Each row is a point on a landscape with many valleys, with its height.
From any point a ball rolls to the lowest of the 4 points nearest to it. It stops when none of these is lower. Distance is the straight distance between rows; heights are no part of it.
<288> h=507: [  2   6 -47 -12   6 -23   3 -12  32   2  -6  41  22  24 -15 -14 -23   3
   5 -12  -8  -3]
<729> h=411: [-10   4  24  -4  -7 -14 -17  -3 -26  10  -4 -11 -19  10 -35   5   8   3
 -15  31   0 -30]
<264> h=509: [-20   3 -28 -13   0  20  13  -5  20   3  -5   9  14  -4   8  -8 -10  -9
  14 -20 -17  19]
<235> h=512: [  6   6  26  26  -7 -15 -16   2 -16   3   3 -10 -13  -5  -5   1   5  23
  -8  17   7  -4]
<2> h=493: [-37   5   3 -26 -15  19   5   0 -15   9   3   4 -11  -9 -33  20  -6 -11
 -17  12 -17  -4]
<834> h=931: [-31   3 -18 -14 -17  19  23   3  12   7  -9   9  20  12  15 -34  -5  16
  13 -33 -19  18]
<336> h=428: [ 18   2  48  26 -14  -8  -8  -6 -10 -14  16   8 -22   7  -2   6   6  31
  -6  21  10   3]
<248> h=859: [-43   6  -7 -13 -16  24  25   5  -5   4  -1  -5  14  -9   9 -15   2   3
   3 -23 -15  17]
<540> h=481: [-25   4  28  -8 -15  24  36  11 -23 -10  28   6   1 -18   6   1   4  15
  -8 -27   1  12]
<798> h=586: [ 12  -1 -32  -1  10   3   3  10  14  -2 -15   3  20   4  20 -22  -7  -1
  12 -20   3   8]
<331> h=818: [ 19   1 -20   6  14   6  12  13   7   0 -14  -2  17  -2  29 -23   1   0
  12 -22   0  12]
<895> h=834: [ 26  -6 -23   5  19   8  15  12  13  -1 -14  -1  13  -6  36 -16  -3  -7
   9 -20  -1  19]
<861> h=938: [-25   8 -11  -4 -14  23  22  17  -9   3  -4 -10  14 -10  18 -14   6  12
   0 -27  -6  11]
<465> h=463: [-18  -1  -4 -26  -1   5 -15  -6  -6  14  10   0 -16  -2 -32  26   0 -23
  -1  17  -5  -4]
<426> h=633: [ -6  -1  -8 -13   7 -17 -26  -8   7   8  -6  -9  -2  16 -25   3   6 -21
  15  21   5 -18]
<937> h=554: [  5  -6  -4  -3  16  -6 -19 -10   0   3  10 -10 -14  -7 -16  25   4 -16
   5  18   2   1]
<714> h=625: [ -6   8   2  12  -7  -9 -11   8  -6   5 -13 -13   6  -5   3 -12   8  13
   0   4  10  -7]
<828> h=797: [-32  12 -17 -13 -26   3   8   7  11   8 -21   8  16  12   1 -27 -10   2
   2 -14 -10  -4]
<789> h=320: [ 55 -15  18  36  19 -10 -19 -19   8  -5  24   2 -18  -7  10   5  10  12
 -11  30 -14   3]
<428> h=249: [ 33  -7  26  30   6  -7 -25 -11   1  -5  27   6 -22   1  -5  12  10  19
  -3  27   0   3]
<211> h=334: [ 43 -12   2  18  25  -5   1  -7  11  -4  -2 -15  -3 -20  29   7   6  -8
  -4   6 -10   9]
<967> h=549: [  3  -7  -9  -5  15   9  -8  -6   3   0  17  -4  -6 -13  -6  32  -2 -19
   2   9   2   7]
<163> h=595: [ -2  -4  -4   2   6  17  14   2  -4   0  17  -3   6 -23  13  13   1  -6
  -2 -12   1  18]
<178> h=750: [ 23  -2  35  22   1   3  12   3  -3 -18  25   6 -16  -4  13  24   2  19
  -3  -4  15  15]
<59> h=788: [-45   5 -12 -21 -19  25  13  -3   4   8  -9  -3   4  -5  -4  -7  -8  -5
   5 -12 -24   5]
<684> h=887: [-19  12 -15  -7 -18  -3  -1  13  -2   7 -24  -4  12   6  -2 -17  -6   7
   2 -10   6  -6]
<78> h=286: [ 28 -11  -8  16  21  -8 -18  -9  11  -1   0 -13  -2  -8   7   7   5 -15
   5  15  -2  -5]
<1105> h=250: [-12  10  38  -8 -26   9  23  18 -32 -16   6   6  -8 -10 -10  14  -2  13
 -25  -4   2  -6]
<404> h=581: [-21   2 -37 -20  -7  17   5 -18  39   0  -3  18  15  12  -1 -13 -16  -5
  20 -16 -20  18]
<1093> h=477: [  7   0  37   8 -12 -12 -10  -2 -14  -1  11   6 -28   7 -18  18   4  21
  -6  24   9  -8]
<1020> h=688: [ -8   5  -2  -5  -4 -18 -26  -4   0   9 -13 -10   0  10 -15  -2   3  -3
   3  12   8 -16]
<267> h=756: [  7  -2   5  10  11 -21 -33 -15  -2  11   3 -18  -7  12 -16  -2  12  -5
   1  33   3 -24]
<851> h=565: [-34   6   8 -21 -21  19  11  12 -26   4  -8  -3   1 -10 -21   2 -13  -6
 -30   3 -20 -16]
<700> h=430: [ -2  -1 -35 -10  13  11   0  -8  23  -2  -2   6  15   0   7   4 -12 -21
  16 -14 -14  14]
<116> h=406: [ 20  -6 -31  -6  23 -39 -11 -22  31  -3  -2  27  17  35 -18 -15 -17 -18
  -1   5   1 -18]
<758> h=752: [ 18 -12  47   4 -25  11  16  -6   0 -37  22  17 -27   7  14  16  -8  11
   5  -8  24  18]
<560> h=504: [ 15   4  -6  18  10  -9 -15   1   2   1 -11 -16  10  -2  12 -11   8   6
   8   5   7  -3]
<842> h=323: [ 17  -4 -28  -4  13 -32 -12 -14  25  -2 -14  11  19  28  -8 -18  -6  -8
  12   6   9 -20]
<250> h=740: [ 27 -13   9  21  22 -22 -36 -16   4   4  20  -8 -19   9 -14   7  12  -5
  -2  39  -9 -16]
<127> h=342: [ 26  -4  38  18  -5  -5 -16 -12  -4 -14  23  12 -33  10  -6  17   5  18
  -5  25   5   4]
<583> h=539: [ -7   4  -2  -8   3  -6 -21  -6  -4   9   4  -7  -4  -3 -21  19   7 -13
   3  19   6 -10]
<384> h=402: [ 19  -4  20  11   2  -1  -7 -10  -5  -7  22   5 -22  -6 -12  23   5  14
  -5  16  13   3]
<832> h=147: [ -8  -7 -30 -19  12   2 -14 -16  24   4   3   1   1  10 -15  13 -10 -35
  16   1 -11   3]
<962> h=648: [-12  -8  -1 -16  13 -24 -33 -11   2  15  -2 -13  -9  24 -33  -1   9 -21
   8  36   4 -35]
<867> h=850: [-52   9 -11 -26 -27  19  15  -1   8   6 -23   7  13  13  -8 -17 -15   0
  -5 -15 -31   1]
<539> h=886: [-16   3 -13  -1  -9  13  21  23  -7   5 -12  -5  16   6  31 -35  11  14
  11 -44   1  15]
<956> h=835: [ 28 -11  39   7 -12  11   4 -10   4 -27  24  15 -27   0   4  26  -3  11
   8   4  14  13]
<362> h=576: [ 37  -1 -18  13  26 -12  -3  -1  10  -4 -22  -9  13  -4  31 -17   5  -3
   7   2   2   3]
<874> h=770: [  3   0  39  -2 -19   7  21   3 -11 -18  21  11 -17  -7  -2  22  -1  13
  -4  -8  15  13]
<753> h=690: [ -2 -15  -4  -5  26 -21 -38 -17   9  15   9 -17 -12  22 -29   6   9 -25
  10  37   0 -25]
<589> h=546: [-18  -4  13 -15   4 -17 -24  -6 -21  22  -9 -14 -10  23 -37   0   4 -18
 -12  30  -4 -33]
<678> h=351: [ 25  -8 -17   1  21 -20 -24 -15  18   1  -8 -10   6   5  -1 -10   2 -18
  11  21  -6 -11]
<7> h=746: [ -1  -8 -12   7  12  23  18  11   0  -3  10  -5  10 -21  25   3   4  -4
   4 -21   1  21]
<111> h=330: [ 20  -3 -29   0  17  -8  -8  -3  22  -1 -13   6  19   6   6 -10  -7 -17
  11  -4  -7   3]
<299> h=534: [ -4   7 -30  -7  -6 -17  -3   3  16   2 -17  19  18  21  -2 -21  -9   6
   9 -15   8  -7]
<945> h=775: [ 33 -13 -25   5  24   9  16  -4  17   1 -17  -3   9 -21  33  -4  -6 -22
   5 -17 -12  18]
<563> h=584: [-16  15 -32 -12 -18 -22   5   1  19   4 -16  38  17  33 -14 -24 -17  15
  -8 -22  -5 -12]
<728> h=367: [ -7   7 -31 -11  -2   2   2   0  20   3 -11   5  16   5   3  -7  -6  -9
  13 -14  -3   6]
<881> h=222: [  2   1 -32 -11  10 -10 -15 -12  26   0  -9   5  12  14  -8  -2  -8 -21
  10   6  -2 -13]
<220> h=545: [ -3  -3  55   0 -23  16  36   2 -10 -33  24  11 -19   2   9  12  -7  10
   1 -24  28  10]
<1090> h=722: [ -4  13   4  17  -5   5   5  18 -14   1 -12 -18   9  -7  22 -18  12  23
   1 -12  11   2]
<324> h=649: [  1   3  11   9   1  -5  -9   7  -9   0   3  -4  -4 -12  -2  10   9   9
  -3  11  10   3]
<398> h=759: [-29  10 -11 -12 -16  12   0   4  -1   7  -6  -7   8  -1  -7   4  -2  -8
   2   1  -4  -2]
<740> h=591: [ 52 -19  -7  22  24  -7  17  -6   5  -1 -29  -6   0 -11  42 -16   4 -10
   1  -1 -13   6]
<92> h=258: [-19   4  24 -19 -11  -2  -9  12 -30   9 -12  -3  -7   4 -31   1  -6  -3
 -27  18  -7 -26]
<689> h=335: [ 39 -18  16  23  23   6   4 -10   1 -11  16   5 -15 -22  17  27  -2  -5
 -10   7   0  14]
<658> h=380: [ 27  -5 -10  12  18 -22 -21 -10  15  -1 -13 -12  10   5  12 -15   5  -1
  11  14   6 -12]
<320> h=857: [ -8   2 -17   5   4  18  14  14   1   5  -3  -5  15 -12  24  -9   7   2
  13 -23   3  14]
<691> h=461: [ 47 -11  -4  24  29 -18 -14 -15  11   0 -13 -11   5   0  26 -26   4   0
   7  18  -3  -4]
<64> h=321: [ 22  -4  28  29  -4 -17 -29 -12  -3   1  21   3 -22   8 -13   6  13  25
  -6  37  -2  -9]
<293> h=393: [ -8   6  34  -6 -17  -4   5   8 -29  -1  -4   0 -19   1 -27  17  -3  10
 -25  17   0 -20]
<702> h=742: [-23   5 -13 -17 -10  -7 -16  -3   0  10 -19  -4   0  11 -23   0   1 -22
  -1   8   0 -18]
<664> h=691: [-33  13 -15 -20 -32  -4   7   8  10  11 -30  14  18  28 -16 -34 -24  11
 -13 -18 -10 -23]
<342> h=860: [ -8 -10   3   5  10  32  35  22 -14  10  18  -6  11 -15  36 -26  12   5
   7 -47   0  30]
<1004> h=235: [ -3  -3 -21  -3  12  -5 -14  -3  12   2  -2  -5   6   1  -4  11  -6 -23
  13   6  -3  -4]
<473> h=631: [ -9  -4 -28  -6   4  19  17   1  13   1  -6   3  17  -3  28 -14  -8  -3
  14 -29 -10  25]
<364> h=840: [-32   9 -11 -19 -23  -7  -3   8  -4  11 -35  -5  10  14 -18 -21  -8  -6
 -15   6  -5 -24]
<879> h=899: [-35  14  -3  -8 -21  10  15  13  -7  10 -14  -8  12  -6   5 -20  -5   3
  -4 -16  -9  -7]
<286> h=674: [-31   8   7 -10 -12  24  25   3 -13  -2  22   0   0 -21  -1   9   1   4
  -7 -17  -6  10]
<429> h=817: [ 24  -5  -3  20  14  11  14  14  -5  -2   0 -12   4 -18  35  -4  12   6
  -1 -19   7  16]
<268> h=563: [  0   8  43   8 -22   3  20  11 -23 -14   9   2 -14  -4   2  10   1  29
 -16  -9  13   2]
<831> h=177: [ -2   0  34  10 -10  19  40  10 -10 -12  32   6  -6 -12  15   6   3  15
  -3 -28  19  23]
<659> h=542: [ 10   1   7  17   7   2  -4   3  -8   1   7 -10   4 -14  15   8   9  11
   2   2   9   4]
<90> h=517: [-14   9 -24 -14  -7 -29 -14  -8  13   6 -24   8  13  34 -23 -19  -9  -8
   4   0  12 -26]
<774> h=525: [  4  -6  13 -13   8 -10 -21  -7 -13   7  17   3 -30   6 -35  28   5 -12
  -3  33   4  -5]
<868> h=470: [  2   8  43   8 -19  -8   1   9 -25  -9   1  -1 -16   3 -11   1   4  26
 -20  16   4 -13]
<151> h=392: [-23  11  12  -9 -16  -6  -5  10 -21   6 -16 -11   3   1 -23   0  -3   3
 -18  13  -1 -23]
<514> h=398: [-12   0  13 -28  -6   1  -6   2 -25  11   7   9 -16   0 -38  25  -3 -10
 -15  21  -4 -15]
<166> h=193: [ 34 -10   5  20  20  -7 -16  -6   0   1   5  -9  -5 -15  12  10  10  -2
   0  12  -1   6]
<811> h=527: [ -7   1  10  11   2  16  23   9 -15  -5  22  -6   1 -22  10   8   6   9
  -6 -21   8  17]
<312> h=802: [  6   2   5  19   8   6   9  19  -8   3  -1 -12   7 -13  26  -5  10  16
   4 -13  12  12]
<25> h=626: [  8  -4  22  11  -3   7   9   4  -5 -12  18  11 -11 -13   7  21   5  13
  -7  -3  12   9]
<675> h=769: [-14   1  11  11   0  21  28  25 -24   3  11 -12  10 -11  29 -15  15  18
  -2 -32   6  17]
<328> h=577: [-13  10  20  -6 -14   7   9   8 -17  -5  10   0 -10  -9 -15  21   3   7
 -10   2   4  -4]
<181> h=533: [ -6   4  22 -11 -11   0   0  -4 -17  -8  16   6 -20  -4 -24  32   0  -1
  -8  11   7   0]
<486> h=529: [ -8   4 -11  -1   0   9  -1   5   1   1   2  -7  11 -15   3  12   1  -7
   2  -4   2   6]
<841> h=700: [-29   6 -17 -13  -3  21   8  -2   3   4   3  -2   4 -13  -4   9   1 -13
   5  -6  -7   8]
<46> h=681: [ 50  -6 -29   6  24 -29   2  -9  22  -7 -27  14  14  12  23 -24  -4  -8
   5  -1  -3  -6]
<1070> h=809: [-13  14 -11   1 -15   0   9  21  -2  -1 -25   1  17   8  16 -36   2  18
   8 -26   9  -2]
<483> h=513: [ 15  -8   5   1  12  -2  -8  -8  -2  -8  24   8 -20 -15  -7  38  -2  -8
   0  12   7  14]
<356> h=211: [-13   4 -32 -19  -2   0 -13 -13  25   1 -10   7  11  12 -12  -2 -15 -23
  13  -2  -6  -1]
<713> h=431: [ 23 -13   5  15  19  10  15   1  -2  -5  19  -2  -1 -26  24  22   2  -2
  -7  -9  -1  22]

Call two points neighbours if one is among the 4 nearest of the other. Go from one point of each pair to the other, from neighbour to neighbour, staying as low as possible. Name the highest point that can't be avoided.
<428>, <166> -> <789>
<92>, <1105> -> <293>
<832>, <166> -> <678>

Two balls start at each pair of points below. Name the first point that both come to, or write -.
<945>, <320> -> -
<753>, <1020> -> <583>
<861>, <841> -> <264>
